Each row is a point on a landscape with many valleys, with its height.
A ball rolls from a point to whichever of its 2 nearest points has the largest drop for the distance, and stops where none of them is lower. Distance is the straight distance between rows; heights are no part of it.
K_351: [115 136 112 116 151  95 130 131 132 115 171 191 113 149 113 132 133 162
 183 133 124 131 135 134 140 108  83 125 141  87 123 156 177 148 118 112
 125 127  96 131 126 161 169  88 176 133 134]  height 377
K_737: [107 124 189 104  94 151 118  92 155 122 109 187 120 124 143 125 147 159
 175 152  91 184 164 125 110 130 130 108 185  69 127 172 166 158 108  81
 100 160  92 147 116 136 124 114 118 166 142]  height 563
K_891: [175 102 128 132 127 141 196 136 152 127 131  94 122 179 104  97 144 116
 171 120 134 125 105 119 139 151  84 131 148 131 157 116 127  93 110 133
 160 130 159 141 144 133 118 114  87  95 124]  height 389
K_64: [ 41 137 143  82 126 146 110  50  73  82 135 170 150  58 143 125 106 133
 153 187 115 195 155 134 118 118 165  91 142 134  88 198 142 121 116 115
  93 104 138  83 139  67 115 125 126 175 100]  height 676
K_987: [132 144 189 142  95 157 134 133 147 102 143 160  78 114 127 116 182 130
 165 157 110 166 150 147  75 101 133 156 116 121  83 100 104 119 201 132
 125 110  52 172  80 100 194  97 133 132 144]  height 615
K_744: [ 95  96 142 166 120  65  93 139 110  74 159 117 138 101 131  94 158 101
 121 166 161 153 129 162 168 137 139 103  92 115 130 162 102 105 129 104
 135 164 113  73 120  84 161 151 143 145 120]  height 754
K_626: [111 149 139 129 146 136 129 102 105 142 134  90 137 137 168 163 165 145
  58 102 109  92 120 165 132 158 116 116 109 129 165 110  80 120  93 123
 105 198  89  95 132  86 101 157  90 109 125]  height 543
K_452: [ 97 130  81  98 181  78 179 102 106 142 147 111 182 142 129 165  84 121
 102 103 123 114 131  76 166 123 120 101 185 132 131 135 190 107 112 174
  93  94 143  96 204 154 123 130 109 110 126]  height 668
K_716: [164  94 135 124 126 149 215 134 162 122 122  71 118 156  97  84 165  85
 104 132 181 135  73 117  84 133  96 141 106 147 150 152  87  79 103 149
 156 115 128 121 140 121 127 123  93  76 126]  height 459
K_603: [134 158  96  97 102  94 101 164  94 130 133 127 155 134 122 190 173 170
 163  93  58 123 112 136 210 175 125 100 130 126 129  47 153 161 132 112
 115 119 105 167 157 147  98 135 111 137 135]  height 416
K_533: [ 91 146 175 141 142 159 135  81 114  87 118 143 117  93 165 127 144 103
  94 174 143 118 154 154  92 108 134 149 142 105 140 144  77 120 122 125
 120 154  99  89  58  38 156 123 109 141 120]  height 440
K_120: [117 110 117 111 150 171 142 142 177 159  78 128 143 181 134 108  79 113
 105  89 123 109 133  66  96 104 164 139 142 142 167  98 152 164 107 154
  99 112 139 114 148 177 117 145  88 100 113]  height 610
K_719: [104 107 119 136 140  88  92 115  74 136 161 170 138  90 186 171 121 178
 179 161  54 143 121 165 186 137 117 115 150 111  90 151 138 135 169 129
  95 128 110 144 122 114 100 147 154 189 140]  height 617
K_243: [152 122  87 120 120 141  84 155 109 167  78 115 175 130 180 167 120 148
 134  59  83 100 115 107 181 135 133 128 163 148 168  95 131 167 112 134
 114 131 156 142 142 152  89 138  98 133 137]  height 562
K_600: [108 123  79 124 149  79 135 124 109 161 180  82 139 156 106 155  76 119
  47 126 113 107 143 151 153 135 148 123 114 159 100 115 113  95 136 140
 111 113 136  98 163 116  77 167 163 124  85]  height 721
K_55: [124 128 159 121 114 140 155 159 124 127  95 110 137  98 162 132 210 135
 105 135 104 120 108 201 127 152 134  88 115 114 150  99  50 125 123 107
 117 182  92 135 113  63 112 156  96 134 134]  height 619
K_836: [129 122 138 115 103  90 116 147 101 110 129 173 126  90 153 158 148 122
  91 180 104 150 117 156 112 132 123  55 138  99 137 165 130 155  86  87
  75 149  83 133 111  89 137 123 166 164 122]  height 635
K_345: [123 143  98 147 102  94 110 137 153  96 149 101 114 131  78 134 141  90
  35 115 174  82  90 106 114 142 160 164  33 162 146  71 113 127 109 144
 168 124 133 123 130 118 142 142 133 121 149]  height 573
K_842: [173 117 151 148  92 116 142 137 166 114 124 125 114 125 114 116 159 105
  48 145 173 117 118 136  83 125 114 111 133 124 144 171 119 128  96 103
 126 185 139 127  99  88 126 143 135 129 138]  height 414
K_676: [ 78  84 159 159 143 106 103  78 126 113 139 124 131  77 111 121  69 124
 132 159 175 138 181 130 101 102 146 154 174 111  83 183 135  89 138  90
 117 165 171  66 101 107 140 119 153 177 142]  height 404
K_109: [101 141  93 105 160 111 159 123 119 147 134 181 126 158 132 161 159 166
 142  95  95 117 122 106 107 117  94 125 130 113 128 131 182 171 101 126
  92 123  62 123 144 164 137 109 135 132 118]  height 427
K_377: [123 133 129 124 144 147 130  66 154 149 124 106 112 174  92  69  56  72
  80 142 127 108 160  79 110 110 194 163 108 155 114 110 110  83 151 176
 163  55 163  95 144 164 122 125 165  75 116]  height 163
K_54: [148 132 145 150 111 126 114 145 144  87 163 127  93 132 116  97 127  89
  85 125 160 155 142 142  91 102 152 159  67 129 110  87  78 104 137 140
 172  94  90 145  92 121 167 134 161 132 136]  height 501
K_294: [164 133 170 139  74 140 155 165 123 140 115 109 102  99 147 133 171 104
 135 161 125 161 127 201 130 135 133  88 110 104 132  92  67 113 150 104
 167 157 112 178 105  82 113 154 133 134 125]  height 663
K_561: [143 134  99 105 142 153  88 179 132 102  95 172 146 108 155 101 131 146
 252 112  88 113 148  97 178 116 114 139 174  96 124 147 168 156 114 159
 133  70 169 156 136 177 138  72 131 142 134]  height 684
K_528: [161 129  94 139 121 131  84 135 127 163 125  78 151 151  72 151  83 143
 133  67 129  71  95 117 171 122 129 169  99 180 143  57 122 173 129 106
 155 111 192 115 121 156  83 163 110 103 146]  height 403
K_727: [112 132 113 122 157 140 101 121 117 154 105  92 127 132 148 167 149 180
  90  71 129  70  76 140 106 159 120 149  82 166 177  79 104 157 131 128
 101 190  86 109 134 113 116 127  83 118 141]  height 474
K_291: [145 165  90 109 100  57 112 174  68 101 164  88 181 123 100 195 134 143
 139 111 107 120  98 123 215 163  94  82 135 127 121 104 147 150 108 110
 125 114 146 125 171 143  98 148 114 110 121]  height 376
K_171: [126 156 138 111 103 173 134 136 156 145 122 147 100 155 109 110 210 155
 167 111  99 154 123 115 128 141 110 126 123 125 150 126 148 157 142 135
 142 115  83 190 151 164 184  81 112  87 150]  height 248
K_868: [114 142 134 119 125 168 145 135 135 175  84 143 129 118 163 109 161 142
 161 101 100 150 111 169 133 153 159 137 115 129 163  82 106 153 169 123
 161 157 120 180 125 109 103 106 121 140 128]  height 569
K_245: [165 141 135 162 102 151  63 147 106 158 112 125 126 119 192 150 116 157
 161  95  45 122 170 127 187 125 136 127 183 119 135  81 130 152 136 118
 126 143 153 167  97 123  76 152 107 156 114]  height 589
K_397: [126 115 101  91 151  93 135 137 157 138 149 150 156 185 119 149 111 138
 144  93 107 139 127  95 167 133 133 100 158 108  95  88 190 107 129 153
 128 119 133 169 166 216 117 156 131 103 155]  height 624
K_447: [106 119 148 120 125 157 142 118 149 135 122 151 115 138 117  96 116 107
  80 125 159 170 145 136  56 114 147 140  98 130 101 134  96 122 136 124
 131 116  94 137 102 130 136 147 132 133 121]  height 451
K_829: [190 142 103 110 105 161 151 158 144 167 123  80 125 182  85 123  95 108
 148 106  99 113 131  99 162 140 143 119 136 152 117  69 142 118 125 142
 165  67 180 163 173 192  90 151 129  77 108]  height 268
K_803: [ 97 144 160 137 118 173 122  85 102  97 101 170 120  62 170 124 162 104
 126 205 163 158 115 158 102 111 144 117 119 137 139 195 117 146 125 112
 102 152 131 109  92  30 156 116 151 169 127]  height 351
K_854: [ 90 122 172 122 126 164 145  80 163 137 137 134 126 137 129 117 183 133
  75 139 153 165 101 168  82 155 156 148  94 147  83 144  99 106 159 127
 124 166  95 149 128 104 131 178 112 147 157]  height 375
K_925: [ 79 136 148 106 137 121 109  78  71 131 130 193 143  72 186 160 103 133
 147 182  71 183 148 152 141 138 158  86 155 101  99 173 125 130 137 116
  87 130 124 133 116 105  74 128 146 169 115]  height 649
K_203: [153 150  99 162 115 113  99 153  81 157 163 123 126  95 132 191 136 181
 138 117 117 124  92 176 167 138  86 137  95 161 105 143 127 168 149 105
 116 148 115 162 129 121 108 151 144 155 129]  height 325
K_666: [175 138 120 119 115 103 172 203 120 127 142  96 156 145 121 136 141 116
 143 101 130 136 110  98 138 121  81  66 135 117 146 138 146 146  94 134
 108 116 112 123 172 172 143 137  97  76 106]  height 245
K_661: [125 147 128 109 140 129 176  67 119 134 167 133 102 172 132 124 148 135
 104 125 105 131 149 138 109 151 109 130 132 129 108 101 132  77 130 146
 139 119  99 146 139 106 108 130 112 116 116]  height 553
K_910: [160  85 162 138 132 135 112 164 188 165 111 144 100 154 119  79  98 133
 194 124 155 165 129 139 121 117 130 136 147  78 126 115 134 109 150  98
 159 153 148 165 100 202 129 125 180 126 144]  height 226
K_662: [ 74 121 149  84 122 144 149  78 119  69 122 174 129 100 111  98 117 126
 162 175 145 172 151 128  78 112 131 120 138 118 120 182 140 121  98 108
 103 103 102  88 116  89 156  86 117 164 114]  height 708
K_946: [141 142  88 177 136 123  36 114 116 161 133  86 152 116 104 155  76 142
  96 101 109  87 133 111 218 133 158 167 106 181 115  80 132 139 169 127
 150 115 191 126 119 155  89 180 123 127 138]  height 428
K_158: [105  74 133 159 139  68 126 119 144 123 145 130 129 103  92 103  90 104
 110 141 206 139 147 132  96  95 132 130 126 109 108 182 124  95 133  92
 135 149 138  72 101 140 164 117 191 135 150]  height 356
K_450: [127 148  50 106 167  80 154 127 107 166 154  85 160 146 104 197  73 129
  62  87 116  67 118 108 166 131 136 117 125 163 111 101 156 120 117 165
 111  94 147 103 195 162  95 140 156  96 111]  height 695
K_967: [135 178 135 156 109 188  97 156 127 166 135 139  73 139 138 107 160 162
 203 110  92 160 162 119 143 122 115 147 126 118 126 113 153 165 150 119
 154 120 113 196 116 155 140 109 132 120  91]  height 333
K_569: [133 123 122 106 143 186 181 137 146 194  77 179 103 135 139 111 126 122
 174 106  92 159 132  80  62 104 126 120 157 103 137 130 148 151 100 128
 128  90 119 174 108 185 102  74 132 101 112]  height 489
K_979: [130  95 163 124 126 149 141 121 181 135  90 116 146 164  94 102  43  80
 116 132 146 127 182  73  92  85 164 135 164 114 138 144 142 125  87 116
  96 108 142  82 139 189 129 114 126 101 113]  height 637
K_89: [149 140  87  88 121 113 115 173 125 127 127 130 169 159 157 167 150 162
 203  70  80 127 127  75 221 121  97 114 200 103  93 101 200 136 118 166
 123  88 134 168 162 206 112 152 108 121 147]  height 648
K_805: [132 119  76 129 144  88  81 173  55 125 133 135 166  90 172 171  99 165
 175 123  54  98 106 136 194 141 108 109 144 124 123 119 122 168 118 123
 108  90 141 120 112 123 103 134 141 176 106]  height 583
K_968: [ 67 104 150 132 133 130 159  50 156 120 187  90 112 120  82 123 119 120
  60 136 190 142 150 139  67 102 120 156 150 142  79 193 116  81 125 121
 140 158 138  97 114  74 132 160 131 138 140]  height 549
K_542: [128 119 110 134 165 102 118 146 142 144 171 146 126 176 121 130  59 143
 158 115 138 127 159 130 159 103 100 144 161  87 117 155 172 130 111 112
 133 132 142 111 121 182 113 122 188 134 107]  height 327
K_583: [167 136 106 132 106  58 127 183  80 105 149  86 169 109 108 145 121 110
 138 131 157 123  95 117 171 128  89  60 119 120 146 174 129 142 101 118
 144 128 161  83 166 145 149 131 139  89 119]  height 324
K_140: [110 101  80 140 129  99 128 145 125 101  86 133 130 104 112 138 131 105
  70 153 180  80  96 118 107 138 149 152  83 161 168 119 124 134 134 150
 128 135 152 104 116  88 140 119 124 141 133]  height 603
K_613: [143  75 125 140 151 175 142 133 173 115  86 121 123 160 124  72 117 118
 197 128 140 121 132  75 133 132 115 163 189 123 163 142 155 112 109 145
 136 113 182 138 134 154 133  88  85 118 129]  height 455
K_864: [142 118 103 124 125 162 100 167 174 157  85 124 137 143 130 129 119 153
  72  82 133  86  99  94  88 133 134 143 122 156 143 125 149 188 115 141
 112 147 146 152 136 160 123 163 106 130 146]  height 585
K_401: [117 116 156 179 122 102 145  97 142 107 203  87 102 102 107 131 153 117
  83 156 190 130 121 162  99 100  97 151 119 149  87 178 105  82 151 119
 144 194 137 106  90  52 150 152 154 139 134]  height 490
K_514: [148 157 199 152 119 147 149  89 117  95 162 130  83 129 168 140 148  96
  98 153 119 142 175 164 108 105 127 141 140  88 120  95  65  79 124 131
 154 140  79 139  62  66 138 135 137 127 129]  height 521
K_540: [143  97 152 116 124  88 162 150 142  96 132 132 148 142 122  97 130  99
 151 146 158 161 130 109 123 124 106  71 158  86 141 174 150 113  87 115
 113 125 117 107 161 164 162 120 123 110 133]  height 309
K_122: [123 164  81 123 118  99 125 141  70 119 167 154 113  93 126 194 176 167
 137 150  98 111  82 176 152 148  99 111  77 156 128 128 136 163 129 106
  86 125  81 127 142  75 139  97 172 166 121]  height 227
K_13: [168 145 132 129  79 134 128 198 122 119 148 116 103 138 100 117 146 119
 130 128 139 162 155 134 109 124 106  87 105 127 106 128 118 129 126 127
 135 108 113 166 138 153 155 141 130  98 100]  height 128
K_364: [156 115 154 169 127 134  53 131  90 107 112 132 132  88 175 115 108 154
 198 130  74 106 172 125 160 126 129 124 182 119 117 109 115 127 170 123
 121 146 174 128  95 115 140 121 102 150 141]  height 609
K_693: [162 145  92 144 117 158 103 154 146 147 129 140 115 130 103 147  93 138
  95 119 113  76 117 116 106 135 140 155 108 160  87  96 141 151 141 141
 146 113 182 177 111 148 121 159 153 146 145]  height 566
K_8: [128 137 105 110 124 133 141 148 119 136  69 127 151 122 157 150 152 120
 123 103  96 100 108 139 152 173 160 114 119 139 192  47 113 153 116 131
 126 146 130 145 152 104 100 103  91 139 126]  height 529
K_884: [108 108 145  96 121 128 177  86 130 113 118 131 143 109 129 140 209 149
  96 152 151 126  89 172  84 147 109 117 131 142 114 188  99 109 143 124
 102 167 103 113 140  69 140 135 108 133 169]  height 244
K_517: [135 110 168 112 113 166 112  95 120 142 100 173 117 126 178 118 146 165
 230 122  66 154 153  88 122 124 103 115 225  73 135 180 171 147  98 114
 116 122 131 147 121 159 112  93 117 143 143]  height 531
K_211: [178 119 169 161  90 116 138 116 161 131 167  74 111 166 102 116 124  89
  55 114 150 105 122 122 103 122 123 134 113 125 131 135  88  98 112 121
 177 173 149 112 112 126 126 160 136  84 150]  height 352
K_764: [122 136 133 176 133 128 125 114 103 144 175 103 116 109 140 156 129 154
  96 138 135 119 128 167 129 117  94 141 115 162  96 161 104 128 155 117
 117 177 130 124 117  78 117 172 118 143 114]  height 409
K_934: [153 154  72  96 127 139 118 203 111 142  92 138 159 120 143 154 157 161
 237  70  86 108 116 103 203 109  97 125 153 119 132 106 167 185 101 138
 149  76 134 168 138 190 125 114 119 121 135]  height 666
K_523: [151 101 131 159 143 140 130 123 139 170 126 152 125 155 148 111  82 132
 161 129 132 148 126 152 148 126 128 155 134 116 120 144 131 122 155 116
 160 147 165 152 107 156  86 141 173 148 129]  height 275
K_354: [151 173  91 109 115 146 125 184 167 163 102 115 131 139 100 141 132 111
  97  93 149 104  71 127 145 163 163 131  66 146 156  62 146 174  91 123
 174 122 156 173 162 167 108 133 160 132 130]  height 737
K_219: [121 135  97  98 136 114 169 133 119 140 144 126 137 166 142 161 158 154
  96  96  97 111 124 121 111 170 122 115 127 141 107  93 166 125 106 148
  83 130  90 137 181 132 101 144  95 136 108]  height 487
K_686: [150 138  95  96 109 107  95 210 130  91 107 173 155 115 151 151 122 122
 182 140  94 113 152 105 188 133 141 100 179  84  94 129 182 155 101 150
 119  86 166 170 142 166 118 112 164 162 125]  height 699
K_92: [147  97 144 140 132 139 135 170 136 110 105  99 119 155 112  77  80  93
 124 133 159 123 183 113  83  86 125 131 126 120 149 150  93 129 110 124
 107  99 122  68 122 138 155 113 121  97  85]  height 670
K_597: [113 129 182 156 122 125 102  90  86 135 126 148 118  84 171 145 133 131
 130 168  85 166 170 155 122 123 148  91 139 116  90 117  90 104 198 131
 112 155 102 155 100 112 144 145 105 119 150]  height 743
K_303: [117 119 107  86 157 131 183 135 122 168  85 197 156 131 161 137 124 139
 183 103  99 157 117 101 110 119 119 104 158 100 136 142 168 160  99 131
  95  97  99 138 147 181  98  97 131 142 123]  height 466
K_602: [149 162 128 153 111 168 123 150 129 166 138 143  96 135 139 133 194 192
 165 104 113 133 103 156 134 140  82 162 106 145 130 148 148 187 148 108
 125 151  93 165 132 115 124 138 128 162 115]  height 405
K_949: [ 79 131 139 129 147 102 111 102 105 117 142 158 144 129 149 119 163 137
 126 140 121 159 113 173 158 138 135 126  81 126 150 134  96 139 161 124
 122 153  71 111 132 105 157 119 127 137 139]  height 701
K_885: [122  93 151 129 139 177 131 129 131 100  68 135 123 109 140  56 124 112
 205 160 140 146 157 111  97 138 133 138 177 112 136 165 108 105 141 124
 131 115 173 115 108 117 148  82  95 132 113]  height 502
K_723: [124 182  85  99 142 120 150 146 116 113 137 111 135 139 113 161 137  96
  70 101 189 110 112  97 122 116 114 126  67 144 173 134 150 141  77 179
 124  90  94 123 187 161 169 104 122  76 127]  height 644
K_996: [178 111 126 131  97 171 173 165 158 175  93  60 136 174 105 101 123 103
 132 100 128 114 100 121 138 146 142 131 120 161 158  97  98 129 123 128
 166 119 177 135 164 148  83 155 101  87 113]  height 320
K_21: [148  99 164 144 131 131 121 130 102  76 127 108 117 125 135  79 145 148
 225 142 110 105 136 134 129 144  91 128 174 112 130 125 110 102 157 117
 143 146 157  96 111  98 175 101  90 127 130]  height 558
K_966: [144 149  94 126 135 114 127 152 139 153  92  83 161 150 123 175 123 109
  71  84 170  81  63 108 166 168 156 139  79 158 199  77 149 158  83 140
 131 158 147 111 183 157  88 131 118 114 131]  height 722
K_154: [136 155 130 161 119 144 107 134 132 119 141 116 101 129 105 136 113 118
  79 126 124  91 110 133 101 139 153 165  79 161 124  46  97 136 152 129
 155 133 127 145  79  94 142 145 121 140 128]  height 544
K_404: [156 160 111 137 103 107  88 168 153 146 140 116 138 175 111 165  99 105
  90 109 112 110 122 116 191 150 152 121 124 117 153  69 152 158  97 107
 156 149 154 159 126 164  91 151 162 123 122]  height 749
K_576: [151 120 147 121 105 126 148 152 191 129 103 142 125 148 110  97 170 118
 111 106 135 136 102 114 108 135 141 108 128 111 167  88 143 148 119 128
 151 152 111 174 134 158 167 109 113 113 171]  height 142
K_706: [149 192 127 143 118 143  91 142 135 162 159 141  92 174 141 144  87 125
 108 128  87 140 178 122 162 134 150 132 128 108 116  77 156 135 129 131
 143 118 133 166 118 144  83 151 173 136  75]  height 762
K_302: [ 87  97 145 168 145  93  76 129 108  88 171 125 124  77 131 124  95 158
 146 157 139 116 150 142 113 102 110 129 163 116  93 191 139 141 135  98
  84 159 135  80 113  84 174 123 146 186 129]  height 463
K_226: [122  71 131 119 142  95 140 177 146  77 102 117 172 100 105  84  96 106
 171 151 187 134 128  76 114 106 126  90 163 110 124 201 182 130  83 120
  85  98 163  62 170 164 170 126 112 138 117]  height 391
K_954: [119 120 101 132 170 124 108  70 141 152 133 131 133 137 100  96  37 109
 119 137 136 113 189  94 149 103 169 164 156 142  99 152 156  81 166 158
 144  73 203  97 143 175  97 106 178 105 117]  height 228
K_958: [ 66 130 167 100 108 183 144  47 149  71 119 156 118  91  97  94 133  98
 129 174 190 214 157 129  78  97 159 178 111 137 104 171 112  88 121 113
 134 108  93 105  82  93 150 101 119 164 126]  height 741
K_292: [130 111 132 128 127 131 157 105 102 133 133  83 120 144 122 117  69  97
  87 151 130  94 195 129 100  95 124 117 159 136 130 182  93 105 113 137
 102  99 151  58 140  93 122 132 127  89  82]  height 709
K_315: [124 104 136 112 159  82 163  72 121 129 163 104 148 159 117 125  79 117
 127 111 111 138 179  87 144 116 111  82 208 104 120 133 169  64 118 146
 118 108 139  98 171 170 134 124 107  80 133]  height 633
K_845: [151 156 112 129 131 101 159 185 150 106 127  85 145 151 110 142 129  92
  83 101 180  94  93  93 146 112 119 124  74 135 221  88 151 162  74 161
 120 125 108  93 176 139 134 129  85  95 114]  height 689
K_34: [ 87 125  69 134 167 140 106 126 116 152 103 138 126 116 139 150  91 137
  73 135 156  92  97 146 107 152 167 187  62 181 129 111 121 137 154 155
 118 124 148 125 129 104  93 138 151 167 112]  height 631
K_264: [121 156 137 114 109 173 133 118  96 109 101 152 118 101 178 135 199 146
 146 173 112 114  98 163 134 163 124 115 132 137 158 173 124 163 118 128
 107 146 130 130 145  37 130 117 115 168 117]  height 233
K_718: [129 194 154 156 145 173  83  84 128 138 142 143  85 130 157  98 116 140
 104 135  89 140 198 118 140 131 154 144 142 141 112  84 145 109 176 147
 129 117 130 155 113  97 103 137 100 129  85]  height 789
K_444: [113  81 150  96 137 104 201  99 155 102 129 119 145 114  97  91 166 135
 106 136 187 158  96 137  66 105  86 121 133 130 132 197 108 110 109 113
 109 133  76  88 126 109 162 125  93 110 155]  height 45
K_628: [140 127 122 111 146  97 147  76 132 152 166 133 117 186 113 131  91 120
 111 114 110 140 146 116 141 136 128 105 146 117 111  88 145  65 140 152
 165 111 134 149 147 179 117 136 149  87 146]  height 598
K_599: [137 156 108 128 116  86 107 145  92 114 119  92 146  88 102 182 172 155
 102 110 140  83  61 150 144 158 102 117  62 155 193  96  99 175 108 102
 106 155  90 105 143 105 138  92  93 115 153]  height 413
K_155: [130 116 164 123 132 180 140 109 115 157  96 185  87 103 144 111 115 146
 228 138  81 171 173  89  61 100 111 135 182  82 108 160 138 127 123 108
 109 109 121 147  74 165  99  66 132 129 113]  height 508
K_953: [ 93  82  97 148 148  91  78 149 133 112 129 162 156  80 132 123 124 182
 136 144 133 121 103 150 137 114 110 141 130 136 110 195 146 182 149 110
  75 140 118 113 110 113 154 140 145 192 152]  height 518
K_84: [141  76 148 108 138 118 214 115 134 147 139 122 133 145 112 119 129 121
 141 126 140 166 117 108  73 111  71  87 164 109 118 173 131  95  94 123
 111 113  81 126 143 176 145 119  97  84 145]  height 216
K_375: [ 72 153  81 137 180 102  94  93  92 150 148 154 144 119 135 148  95 133
  89 121 125 129 121 147 159 139 156 145  69 146 134 107 119 128 160 145
 128 135 112 129 129 133 120 112 155 134 118]  height 657
K_236: [127 146 149 105 157 197 184 112 140 172 110  89 103 170 156 108 135 118
 109  96 107 100  96 157  76 142 150 166 103 141 133  43  48 101 134 143
 166 122 104 114  95  95  91 159 118 109 107]  height 660
K_738: [ 93 101 100 124 152 115  91 112 136 128  84 160 178 113 128 119  60 112
 138 125 142 128 172  83 153 117 173 148 160 118 111 179 160 132 134 149
 121 103 194 102 138 184 104 117 141 132 141]  height 269
K_701: [160 125 147 149 109  73 104 148 174  97 145 149 120 134  82 116 164 131
 122 120 160 121 107 138 142 113 117 118 100 103 150 102 134 137 133 105
 161 164 101 142 102 163 190 106 158 110 193]  height 25
K_980: [ 79 126 122 106 133 166 152  71 135  95 115 110  99 149 111  98 140 110
  97 159 184 132 151 105  96 142 125 168 132 156 147 175 143  88 115 165
 133 108 155 112 143  83 128 125  78 120 104]  height 341
K_774: [101 134 168 109 150 165 135  30 162 136 167 136  88 151  98  85  69 125
 104 147 114 165 181  99  74 123 148 156 160 122  63 112 140  45 147 131
 144  87 127 133 101 146 103 131 127 124 123]  height 791
K_843: [109 115 157 106 155 190 169 132 171 183  65 112 123 147 165  64 145 118
 132  83 129 156 102 151  79 114 154 142 123 118 181  94  71 137 139 118
 159 151  91 135  99 119 118 130 106 110 120]  height 613
K_871: [155 112 121 118 111  93 190 129 151 112 139  87 139 132 106 104 195  98
  74 108 206 136  56 138 107 148 123 135  46 162 153 130  91  90 109 142
 175 135 108 107 162 120 122 133 119 103 155]  height 522
K_359: [159 145 180 156  72 121 100 145 124  84 175 152  65 101 121 154 167 145
 192 194 125 153 149 163 121 102 110 120 114 122  73 123 140 113 184 115
 105 132  98 163 114  95 200 106 166 147 151]  height 659
K_920: [137 103  71 120 133 100  75 196 106 101  98 152 168  76 160 138 134 176
 172 118 102  71  86 123 169 119  96 133 138 131 133 170 143 207 108 147
  96  83 130 116 124 124 143 126 130 193 145]  height 557
K_995: [121 139 172 148 162 176 167  91 141 154 130  91 116 138 141 112 130 104
 108 131 148 120  80 162  87 135 148 183 107 149  96  95  53  83 187 140
 179 138 131 119  68  94 125 184 128 119 131]  height 698
K_617: [141 143  50 131 159 112  65 137 113 161 137 119 168 124 122 168  63 151
 119  83 109  70 136 117 214 104 123 176 134 156 101 125 152 147 132 160
 152  87 181 135 122 175  92 146 162 137 143]  height 452
K_802: [ 62  91 112 200 148  90 107 118 111 105 143 113 131  80 140 131 141 101
  95 180 162 122 114 161 175 134 160 155  71 157 117 136  92  94 163 110
 125 174 137  91  88  55 128 163 138 161 110]  height 788
K_17: [131 152 214 149 128 175 136  99 148 119 127 136  87 115 161  98 143  92
 156 148 129 182 157 149  96 111 157 161 136  95 113  93  73  85 178 136
 173 136  92 167  61 103 153 105 136 120 133]  height 574
K_286: [115 130 101 104 139  94 168 117 150 125 152  86 143 139 107 140 161 124
  55 100 212 122  69 120  94 141 112 131  61 161 157 170 147 114  97 163
 122 144 103 105 205 143 131 127 116 101 144]  height 586
K_513: [128 126 149 111 104 116  96 167 145 118  85 188 141  99 155 124 147 135
 136 148  91 148 142 120 125 130 149  70 168  78 161 140 154 189 109 101
  90 145 100 153 116 132 152  96 140 153 143]  height 600
K_443: [ 91 153  98 108 147 159 114  92 131 118 112 131 115 154 105  94  96  95
  95 139 165 145 169  81 116 130 154 153 105 151 139 151 148 113 129 178
 136  75 156 124 156 153 140 110 113  89  97]  height 249
K_645: [ 82  85  88 120 154  90 146 114 129 130 122 145 165 118  96 128  78 111
  98 129 174 138 139 117 110 111 135 122 129 133 117 186 146 130 125 130
 120 119 149  93 141 155 140 127 151 126 136]  height 311
K_548: [139 127 186 128  80 126 120 117  90 110 161 140  93 112 150 145 187 155
 185 181  82 162 151 158 124 133 104  76 145 101  84 163 120 112 173 120
 106 138  92 147 141  98 167 146 120 127 140]  height 704
K_702: [111 157 121 120 133 172 132  79  96 120  91 133 116 117 163 124 156 118
 106 157 152 115 138 139 128 163 139 145 127 149 164 163 117 117 136 155
 140 141 168 128 139  65 117 122 100 130 114]  height 340
K_280: [158 160 124 117  94 104 157 134  85 116 144 132 120 123 108 168 188 150
 148 120 100 104  90 159 132 152  85 112  89 140 159  79 107 155 123 108
 130 126  82 130 135  88 143  92 111 123 143]  height 338
K_254: [168  91 115 134 115 113 143 160 149 151 124  75 147 157  98 132 111 130
  97  90 109  77  81 135 121 143 139 128 101 166 126  59  93 134 137 113
 138 154 161 117 130 132  83 178  99 117 143]  height 370
K_537: [187 116 148 157 117  76 107 171 123 103 134 127 118 113 101 112 121 128
 187 143 168 122 125 150 146 117  94 103 126  82 146 128 127 109 126  86
 155 155 145 111 107 162 174  94 178 118 153]  height 137
K_30: [165 159  98 127 104 142  97 190 115 122 127 106 127 144  93 119 109 124
 155 123 130 132 178 110 166 137 126 118 124 142  92 126 139 125 143 141
 142  78 177 157 150 173 129 143 129  94  88]  height 213
K_183: [121 145 116 143 106 128 101 123  67  84 153 140 117  73 151 167 171 153
 158 188  82  98  87 164 161 142 121 116 109 169 119 145 122 156 151 121
  93 119 132 124 134  20 157 116 133 185 124]  height 71
K_413: [171 106 197 155 102 136 112 136 187 146 136 107  90 168 117  89 107  94
 105 123 157 155 144 128  97 117 138 126 128  82 139 119 103 100 116  98
 171 165 126 139 101 172 143 146 172 106 150]  height 286
K_620: [ 85 148 180 128 150 158 125  36 156  89 129 160 107 110 118  98  98  94
 110 167 150 156 175 113  79 118 181 187 144 126  86 118 125  69 165 141
 135 122 139 121  64  87 125 102 123 153 126]  height 770

Where does a ball stop that starts at each point below?
K_354 => K_13
K_548 => K_183
K_686 => K_910
K_450 => K_910
K_364 => K_13
K_737 => K_910
K_620 => K_377
K_561 => K_910
